Points, in no order, along strands that fork and pass close to each other.
In the rows, 100 means zero.
Two points are linked if the straight distance between their rows is under 62. Some points are linked to none.
J766: [ 88  96 112  91  84 104  81  74 108  91 116  72  43 134  93 179 109 100
 130  67  92  87  83 105 114 118 106 126  93]
J586: [101 101  78  79 113 101 123  99 108 104  60 120 133  84 148  49  97 104
  81 126 131 127 128 102  87  80  96  76  99]
J955: [109  88  68  84 118 110 118  97 111 103  76 125 133  81 139  54 110 109
  85 112 120 116 124  89  96  98  94  74 102]
J201: [ 91 119 120 101  79 109 137  91 136 101  89 133  73 124 156 132  81 105
 140  81  80  95 107  63  82  83  84  88  58]
J651: [ 88 131 101 113 130  77  65 103  92 133  92 110 127 103  94  59  60 105
 109  97 110  91  83 122  80  99  81 112  86]
J537: [133  53  64  85 110 126 103 119 120  89  99 100 131  85 105  93 144  92
  95 103  89  94 105  59 124 115 104  51 123]
J795: [ 89 104 100 119 137  65  52  76  80 116 118  67  92  87  81  83  86  72
  66  94  92  59  61 135 125 101  98 107 116]
J228: [ 68 128 149  95  81  98 157  94  78  98  60 105 115  91 140  98  85  87
  98 124 111 132 126 123  67  71 107 104  68]
J944: [123  68  59  91 118 123 110 108 120  97 103 112 122  81 118  74 136 111
  96  97 101 106 104  71 110 112  98  62 119]
J617: [ 89 116 129 120  95  70  70  92  97 100 115  70  69 103  49 130  78 107
  97  92  93  81  84 132 110  99 103 125 114]
J822: [123  62  83  76  85 121 124 117 107  85  76 114 141  75 128  79 121  88
  76 127 100  95 133  68 101  93 127  63 105]
J381: [ 90 105 125  92  73 122 162 100 131 108  83 139  94  98 132  87  95 127
 111 106 125 114 133  75  88  73  93  88  80]
J557: [106 118  72 104 140  95  67  73 101 136 145  86  98  92  94  71  85  87
  80  84 106  66  55 102 117 117  97 114  97]
J882: [101 104 102 103  94 129 113 115 147 110 111 136  87 127  97  88  97 155
 133  80  99 113 115  55  94 102  63  78  81]
J650: [ 83 117 120 129 116  62  67 103  88 111 103  79 100  91  63  93  70  97
  94 106  87  77  83 143 102  94  92 121 106]
J420: [131  78  92  88  85  89  67  85  92  74 114  84  71 109  54 139 121  93
  99  91 107  89  79  95 143 107 124 112 143]
J722: [141  65  74  88 104 102  68 101  95  84 116  80  83 107  67 121 127  82
  95  97 101  85  84  87 147 111 116  93 142]
J820: [101 105 103 110  86 117 115 106 135 103 121 116  66 129  98 139  93 127
 131  81  88  99 115  68  99 102  86 101  75]
J295: [104 122  69 100 132  97  89  96 111 125 102 124 126 100 117  54  74 117
 108  96 120 105  87  92  84 114  84 101  85]
J545: [120  55  82  86  83 127 120 118 127  74 120 103  96  96  75 135 152 105
 124  89  98 108  96  53 120  97 118  77 135]
J428: [ 90 133 104 107 115  91  69 113 106 128  92 128 117 115  91  65  62 124
 111  90 110 101  94  99  76  99  70 110  85]
J703: [115  85  64  81 120 118  94 105  76 105  95  96 147  82 132  62 117  81
  60 111 109  99 120 105 103 112 101  72  91]
J359: [102 139 116 110  85 111  82 116 126 114 110 122  73 136  95 114  75 123
 125  83  74  93 116  73  89  85  60 116  65]
J287: [ 75  99 137  87  57 125 173  91 110 102  64 122  90  98 173  97 102  91
 107  98 118 104 115  92  81  70 105  94  69]
J494: [114 100  63  99 135 110  73  78  99 123 144  82  94  91 101  74 110  89
  79  77 106  78  55  92 132 129  98 106 106]
J236: [111  84 100  97  83  86  96 108  62  71  99  74 109  98  87 129 111  58
  86 123  83 102  99 109  90 108 140 108 115]
J767: [ 94 133  83  88 126  95  94 102 113 125  82 126 134 106 121  50  66 118
 110 101 135 123  96  91  75  95  78  96  79]
J977: [ 72 111 132 126  92  76 115 102  46  76  85  75 118  83  93 116  85  76
 102 126  73 123 103 146  78  96 113 129  87]
J541: [134  50  73  83  93 118 111 122 116  80 105  98 116  93  83 122 144  90
 108 102  91  98  99  55 126 103 117  62 132]
J571: [ 79  99 125 121  92  69 100 104  44  74  90  59 122  75  79 116  85  66
  89 129  70 112  94 145  86  98 117 129  98]
J10: [ 89 130 132 109  83  91  76  91 110 102 114  69  56 122  79 159  76 104
 119  79  72  83  88 113 100 101  95 131  79]
J136: [ 97  92 109 101  84 125 149 103 140 100  97 141  92  99 114  87 110 144
 117  96 113 114 127  67  96  87  87  80  93]
J619: [ 98 114 104 121  97  87  86 109 103 106 109 101  82 112  70 109  89 113
 101 102  96  93 101 119  96 111  97 119 107]
J285: [ 90 130  99  96 114  96 103 112 112 121  69 132 123 109 115  63  67 122
 107 109 132 123 113 103  77  87  74  92  87]
J798: [119  95  54  97 136 115  85  90 106 117 135  94 109  90 110  70 119  98
  91  85 106  94  74  87 120 131  91  95 106]
J942: [ 69 113 148  89  66 111 164  92  91  98  55 114 104  94 159  99  97  82
  97 111 115 120 124 111  66  69 114  93  72]
J591: [ 93 114 119 106  83 100  88  90 115 102 121  80  54 129  79 164  92 107
 118  79  83  89  90 107 108 111 101 127  89]
J331: [ 84  83 118  83  83 103  77  75  93  83 102  69  48 130  99 178 122  88
 124  64  92  95  83 118 112 119 115 123 104]
J165: [ 94  65 121  84  69  92  86 103  55  66  81  58  98 116  88 154 123  55
  93  93  84 111  80 118  88 120 144 103 116]
J211: [105  74  79  99 105 125 128 106 146 102 101 133 107  90 109  70 130 146
 124  91 108 116 109  65 102 106  90  65 115]
J118: [ 64 121 144 115  96  83 135 101  41  85  72  85 131  81 111 106  78  80
 102 128  84 137 113 143  69  84 110 118  72]
J644: [114  93  95 107 101  79  87 110  71  82 103  82 101  95  81 113 111  71
  82 127  84  90 103 120 101 106 122 112 124]
J493: [ 95 118 103 105 110  94 114 107 104 108  78 130 116 100 109  72  86 121
 100 118 122 116 124 109  82  92  87  95  92]
J745: [ 91  80 121  82  73  98  77  79  77  74 103  58  59 125  85 171 129  84
 111  70  94 103  81 119 112 118 127 123 116]
J890: [100 100  93 114  96 122  93 117 142 110 119 127  76 127  80 100  97 147
 124  74 100 103 103  65 104 116  69  91  90]
J618: [104  93  91 113  91 118 107 111 136 101 122 116  72 125  74 120 103 138
 124  83 102 102 107  77 109 111  86  98 101]
J870: [109  95 110 103  96  68  68  88  82  81 111  66  72  97  55 129 104  79
  85 105  90  83  79 128 120 100 119 122 132]
J265: [ 84 127 115 122 119  66  60 109  88 122  93  97 115 100  75  73  59 105
 103 104  93  85  89 131  85  94  80 120  93]
J191: [141  67  68  90 115 108  71 104  92  93 116  81  99 104  81 105 130  78
  84  94  98  85  84  86 149 120 105  84 133]
J684: [105  84  99  79  78 112 148 104 110  93  64 128 121  77 136  64 108 101
  81 132 122 119 137  86  87  70 116  83 107]
J196: [102 123 107 108  83 117 102 105 141 104 117 122  60 138 111 137  84 122
 140  77  72  92 113  59  94  93  72 103  65]
J609: [ 95 105 127 107  89  67  70  75  80  81 112  57  65  98  50 144  96  92
  92  91  92  87  76 131 120  99 120 130 128]
J864: [ 98  72 110  77  52 128 160 102 112  83  70 134 117  70 140  76 121  99
  92 120 119 116 125  72  84  65 127  89 101]
J291: [ 60 121 148 105  84  92 149  99  51  87  59  96 126  87 130 104  88  80
  98 129  93 137 120 135  63  76 113 104  70]
J151: [ 91 117 119 101  89 102 141 107 101 101  81 128 107  99 114  94  93 111
  98 120 115 117 136 104  74  83 102  97  89]
J284: [112  96  53  84 131 114 105  95  97 109 100 112 137  80 138  59 110 100
  83 102 116 109 106  98  99 112  92  80  93]
J969: [104 104  68 103 138  94  73  90  81 119 120  90 124  87 112  67  99  83
  75 100 106  85  84 120 104 121  97 103  97]
J476: [ 99 107  86 115 130  76  67  97  84 115 105  93 114  93  98  72  89  87
  83 111 100  79  89 135 101 114  96 111 106]
J867: [ 85 129 135 121  90  81  72 100 101 108 113  75  72 110  58 135  68 110
 104  89  79  81  90 123 102  94  86 129  90]
J328: [ 88 114  87 112 141  77  56  72  98 129 135  79  98  89  89  72  78  84
  78  81 101  61  53 116 117 110  98 112 103]
J853: [ 89 144 114 107 102  96  65 120 103 126  95 123 100 124  86  77  65 122
 113  86  97  97 103  96  80  88  61 114  81]
J813: [108 118  64  99 140  96  81  82 100 129 122 107 124  94 118  58  85  98
  96  99 113  92  81 105  96 118  95 108  84]
J578: [105  79  79 112  96 118 115 112 127  96 119 119  81 109  79 112 121 130
 121  88 103 108 107  77 109 114  97  90 116]
J983: [ 93 146 123 109  94 109  75 124 107 119  96 125  87 129  94  91  66 125
 116  84  85 101 117  86  81  83  53 115  72]
J708: [ 89 103 115 124 102  60  81  96  53  80 100  55 105  73  67 110  85  66
  80 127  69  94  85 143 103  93 115 127 113]
J307: [114  78  63  92 120 121 117 102 133 102 104 125 117  81 119  65 136 130
 113  92 105 113  99  66 106 117  92  62 115]
J59: [115  64  79  98  90 122 122 116 128  83 119 112  88 101  80 120 146 125
 125  89  99 108 105  60 115 106 105  79 130]
J517: [115  82 105  80  77 100  77  79  86  72 113  72  62 118  64 161 128  89
 109  80 101  99  79 100 124 108 133 126 132]
J456: [106  78 110  91  74  83  89 108  52  67  85  56 110 106  81 142 110  50
  85 115  78 105  82 113  87 114 147 102 115]
J401: [108  94  85 112 118  79  76 105  80  97 104  89  99  94  85  95 103  81
  78 121  93  87  99 126 105 110 107 109 119]
J817: [ 90 106 113 124 122  58  61  92  83  99 109  65  89  86  61  96  80  83
  80 107  88  73  75 145 120  94 101 116 124]
J22: [ 86  84 128  80  48 135 173  93 113  96  74 127 100  83 159  88 118  98
 101 103 122 112 118  80  85  71 118  92  84]
J161: [ 99  96 107 104  80 127 139 109 144 107 108 141  82 115 111 106 102 148
 129  88 102 109 125  57  95  91  77  76  79]
J843: [ 99 104  98  83 101  96 135 101 101  96  59 124 133  79 136  62  95  98
  81 144 123 122 143 112  83  68 105  83 104]
J458: [ 87 122 130  91  82 107 151 104 117 108  72 135 105 104 122  86  82 116
 100 118 130 121 137  95  77  69  91  91  79]
J823: [123  87  52  86 131 125  87 100  86 112 132  85 122  84 116  74 127  84
  74  89 105  96  88  91 121 131  97  86  98]
J80: [135  69  62  86 122 121  77 109  84 105 120  80 115  97 102  90 130  74
  71  93 105  85  89  87 132 131  99  76 112]
J416: [ 95  97 113 120 116  60  68  98  61  89 107  56 105  77  68  97  87  66
  71 125  79  79  89 149 115  95 108 119 119]

A fork is a point with three links, a tip a point with one. Leave the first point through the second and follow the links. Name the first fork or tip that comes.
J942, J287 -> J703
J211, J307 -> J618
J745, J331 -> J870
J420, J722 -> J817
J476, J401 -> J165
J618, J578 -> J211

Follow the links from the first point to the second, and from the first to the third. Name the last point that the two ways share.
J684, J328, J265 -> J817
J977, J798, J820 -> J817
J458, J983, J944 -> J618
J59, J767, J708 -> J618
